Each row is a point on a landscape with many valleys, with its height.
A ball rolls from a point to whichever of its 2 nearest points has the largest drop for the distance, and stops where none of them is lower. Distance is the straight distance between rows; heights are no part of it.
nol: [139  99 184 106 174 107 131 128 164 158 116 138 117 115 142 145 161 116
 118 131 111]  height 650
mupit: [126 147  78 174 128 158 155  91 121 133  89  80 106  78 130 102 135 179
 124 157 140]  height 141
zepu: [172 138 118 168 191 154 135  83 159 185 129  86  94  77 138  88 124 161
 111 129 135]  height 151
Noga: [103 137 161 147 158  99 142 107 132 169  85  93  77 100 168 128 115 134
 110 174 106]  height 176
razil: [112 131 178 132 163 102 140 166 100 154  94 114  52 142 160 132 123 112
  95 208  50]  height 264
biror: [110  96 118  85  72  70  99 131 166 121 104 104 103 124 115 172 140 136
 119 126 131]  height 296
piva: [128 106 135 108 169 138 135 154 117 142 147 155 151 129 170 132 163 105
 180 112 148]  height 452
Kuvat: [136 116 127 131 124  92 107 108 143  96 114 122 153  85 129 137  81 104
 136 100 157]  height 430
lin: [100 149 117 138  82 163 161 113  95 101  70 151 109 115 138 115 138 173
 102 167  87]  height 205
tum: [134 114 120 126 155 111 122 115 102 114 132 155 154 111 126 141 151 127
 172  86 154]  height 379
felo: [126 122 113 118  87 123 123  97 140 107  72 100 104  86 127 149 137 163
 124 161 131]  height 287
Seka: [127 115 145 101 111  74 134 145 182 133 142 139 131 149 110 145 131 117
 122  85 141]  height 19
tatin: [ 99 150 193 154 164 104 124 136 114 157 101  93  56 128 166 126 141 113
 123 190  94]  height 214
sul: [141 125  98 135  75 108  61 122 121  74 175 154 145 149  59 163 122 167
 105  67 164]  height 222
boz: [144 147  48 129  85 128 151  73 127 160 101  87 128 106 112 150 122 213
 102 127 123]  height 144
vene: [174 157 120 144 126  58 122 138 152 113 158 132 169 143  91 159 129 131
 129  63 174]  height 320
pivo: [187 130 100 176 185 136 130 104 175 162 130 101 131  99  98 121 133 163
 125 101 139]  height 187
voro: [ 84 147 146 162 128 167 127 139  84 114 151 154 127 144 151  97 154 113
 163 109 161]  height 262
Famov: [139 161 136 128 161 145 138 132 172 159  76 112  89 135 143 139 133 170
  72 189  69]  height 375
kebi: [162 140  70 164 135 125 143  93 167 122 116 106 142 103  81 125 129 184
 127  97 139]  height 190
ser: [ 91 121 167 113 136 144 135 157 120 139 171 128 119 148 187 104 136  58
 157 151 148]  height 701
Pib: [171 146 127 158 161 134 105 128  99  86 128 135 204 140  87 121  79 121
 163  93 152]  height 515
zamev: [179 153 137 152 213 129 106 123 120 149 133 117 145 105 142 137 124 114
 160  99 164]  height 716
lege: [138 136  72 112  77 110 146 100 135 146  79 123 112 133  90 161 152 203
  96 141 108]  height 175
Ganaz: [134 156 115 138  99 136 173 113 109 131  53 130 103 109 156 126 118 157
  93 198  87]  height 174
Gema: [186 120 157 115 161  92 123 157 153  99 170 131 194 147 131 165 100  85
 151 123 144]  height 531
rize: [ 90 126 158 124 100 124 134 160  81 127  94  97  57 139 154 120 129  77
 136 183 106]  height 387
petim: [120 201 144 158 120 144 170 134  98 130  72 112  44 156 157 116 124 132
  93 195  95]  height 267
gule: [112 174 159 170 148 129 100 110 127 103 123 106 129 104 151 106  96  96
 163 123 173]  height 450
Fizag: [143 145 112 139 155  85 155  95 193 174 101 122 114 122 102 139 132 169
  96 105 123]  height 133
Kipo: [131 167 163 175 176 170 119 125 107 129 142 141 108 142 150  89 159 123
 155 119 161]  height 322
Nub: [124 151 130 177 168 177 130 108 103 128 128 156 123 109 117  82 160 162
 141 120 134]  height 365
Zuz: [161 138 116 159 166 147 150  83 156 188 101  92 100  86 154 115 126 178
  84 161 111]  height 126
Zana: [132 134 143  98 133 125 148 159 164 161  75 124  87 150 124 152 135 149
  87 182  60]  height 355
nuzun: [184 119 167 128 168 141 125 160 154 106 152 154 183 135 120 116 109 107
 135 102 141]  height 466
Figul: [ 93  93 150  90 102 119 126 179 109 148 111  93  77 151 144 125 124  82
 131 185  84]  height 364
dupi: [129  99 139  85 123 111 138 156 165 170 172 151 144 175 112 109 149 107
 118  85 123]  height 110
lifa: [150 127 155 138 168 161 123 139 175 120 135 158 131 119 131  91 132 117
 116 108 134]  height 423
dile: [ 73 119 117  99  68 179 145 154  90 135 120 127  93 174 118  76 132 112
 105 157 103]  height 232
nuko: [137 143  69 183 139 162 138  81 125 148 119 102 121  77 102 100 125 190
 146 118 141]  height 160
Non: [ 99 106 104 134 110 139 116 126  99  89 132 162 147 114  99 133 144 142
 151 101 125]  height 305
tetom: [ 96  96 130  95 110 160 130 144 142 153 159 143 144 165 121  91 144  95
 138 112 120]  height 171
Vizak: [114 135 203 127 123 153 148 158 108 148 163 116  81 161 180  98 169  70
 145 183 141]  height 712
nuduk: [111 145  71 129  98 145 140 117 116 126  98 144 133 137  77 154 157 203
  99 140  86]  height 206
nadis: [142  90 153  79 163 113 129 161 171 155 196 134 164 147 167 145 145  70
 145 138 132]  height 603
potu: [ 89 119 114  95 133 144 132 154 121 140 186 139 157 149 175 116 106  53
 160 131 151]  height 688
Memef: [110 117  90 122  91 123  81  84 104  91  99 130 127  91 118 151  95 162
 120  85 163]  height 467
teti: [ 95 160 175 165 137 120 125 130 113 109 127 108  97 104 184 114 135  92
 162 148 149]  height 425
Nenip: [158 118 125 104 137  95 126 144 100 122 179 173 193 167  99 147 116 117
 157  62 144]  height 498
nuva: [140 132  86 144 125 126 101  89 112  92 116 106 149  91 104 133  93 144
 148  85 165]  height 453
gab: [ 91  98 121  88  80 127 103 130 123 107 142 150 158 126 132 115  91  96
 136  92 139]  height 381
vamad: [121  78 175  80 150 116 135 150 150 161 155 132 114 131 161 131 168  93
 137 145 110]  height 629
Vatug: [154 115 189 116 208 112  90 134 178 159 142 122 110 122 162 150 157 117
 110 122 115]  height 671
mubo: [ 87 145 179 133 110 112 147 138  84 126 105 113  73 115 175 125 141  99
 152 165 147]  height 407
pati: [134 132 124 126 114  84 142 119 194 131 111 131 122 132  90 146 139 151
 109 106 126]  height 88
gef: [142 122 151 141 182 165 134 116 151 142 115 168 110 126 120  96 164 150
 108 102 125]  height 400
Dimam: [ 90  88 108 104 104 155 120 135 127 126 199 159 182 145  78  92 136 107
 129 102 117]  height 213
gozoz: [140 155  42 148 103 155 148  93 126 155  81  65 103  97 126 138 115 192
 116 168 123]  height 125
goda: [140 111 107 132  96 126  80 137 104  62 171 155 199 138  64 157 116 133
 141  83 145]  height 152
goka: [ 96  93 131 112  79 146 125 130  83  89 121 142 115 111 134 111 149 113
 159 133 140]  height 261
zeri: [160 135  80 170 113 114 133 103 132  96 145 136 156 114  36 131 134 187
 115  86 128]  height 229
mipa: [125 101 101 109  86 145  91 149  85  76 220 146 206 157  78 141  93  99
 145 102 125]  height 39
gugu: [133 150 119 138 146 113 155  82 169 168  85 115 113 100 131 120 110 179
  90 137 111]  height 153
farus: [109 106 167  96 140 101 129 158 146 151  93 102  86 138 128 150 132 117
 107 187  62]  height 321
nus: [151 140  93 137  84  82  99 138 149  98 154 128 145 157  76 167 150 155
 130  63 170]  height 263
raz: [167 142 157 132 216 108  92 130 170 159 146 112 133 121 140 150 146 128
 133  95 145]  height 692
mebaf: [187 141 123 145 137  67 131 138 105 110 171 154 187 171  59 151 128 138
 136  62 161]  height 399
mokil: [144 188 119 167 114 143 186  76 101 161  74  90  92  90 175 112 119 155
 102 188 101]  height 209
tiz: [106  78 101  88  67 124  68 129 106  95 173 152 146 142 121 146 112 125
 136  78 159]  height 353
Getod: [ 66 122 135 122 106 191 136 150 113 153 136 154 113 163 122  72 145 118
 115 130  98]  height 210
fem: [146 127 127 114 173 142 138 167 119 137 201 148 184 169 190 133  85  56
 147 131 143]  height 667
liku: [145 187 151 184 153 141 168 109 105 161  78  95  47 124 166 114 136 154
  85 200  97]  height 241
gazu: [106  87 104  69  61  94  96 127 135 119 152 134 123 139 104 165 143 137
 125  88 150]  height 325
vevur: [162 107 134  83 137 101 140 159 164 131 186 137 178 146 140 150 120  79
 158 115 154]  height 576
Tib: [149 169 126 169 152 139 103 129 109  78 132 116 171 118 131 117  82  95
 164 100 168]  height 477
Tozom: [125 101 106 123  97 168 116 142  76  80 200 161 202 141 129 103  92  74
 154 128 142]  height 131
vire: [107  88 131  94  90  96 101 132 159  94 145 124 148 110 139 150  90  87
 135 111 149]  height 404
Litup: [ 84 122 130 138  88 166 125 137  73  88 183 161 157 139 157 105 124  81
 169 115 153]  height 198
Moko: [ 98  87 107  72  53 120 120 135 142 118  93 116  94 139 112 142 131 132
 101 147 103]  height 273
suke: [154 133 113 108 163 136 141 156  85 119 175 159 204 177 161 152  78  89
 161 112 157]  height 634
Mes: [ 85  92 100  78  46 166 137 149 106 130  86 129  98 155 108 114 120 129
 103 167  83]  height 253
von: [ 94 110 135 131  95 155 155 118 108 113  86 154 111 114 136 108 150 142
 125 152 118]  height 233
ves: [104 143 142 124 121 108 149 117 105 136  53 112  80 104 153 136 113 129
 112 184  86]  height 132
dadan: [132 153 177 146 181 127 112 118 193 163 100 102  93 117 148 137 128 150
  69 171  75]  height 391
Kares: [173 128 117 127 172 123 128 169  90 120 180 174 211 181 105 155 112 109
 147  91 144]  height 573
Sesu: [131 118 131 133 111 138 137 106 145  85  83 130 125  78 116 128 150 144
 132 140 120]  height 266

For each start below, name the point where the ball stops.
zamev: ves
raz: mipa
Memef: Seka
piva: ves
potu: mipa
Gema: mipa
biror: Seka
nuva: Seka
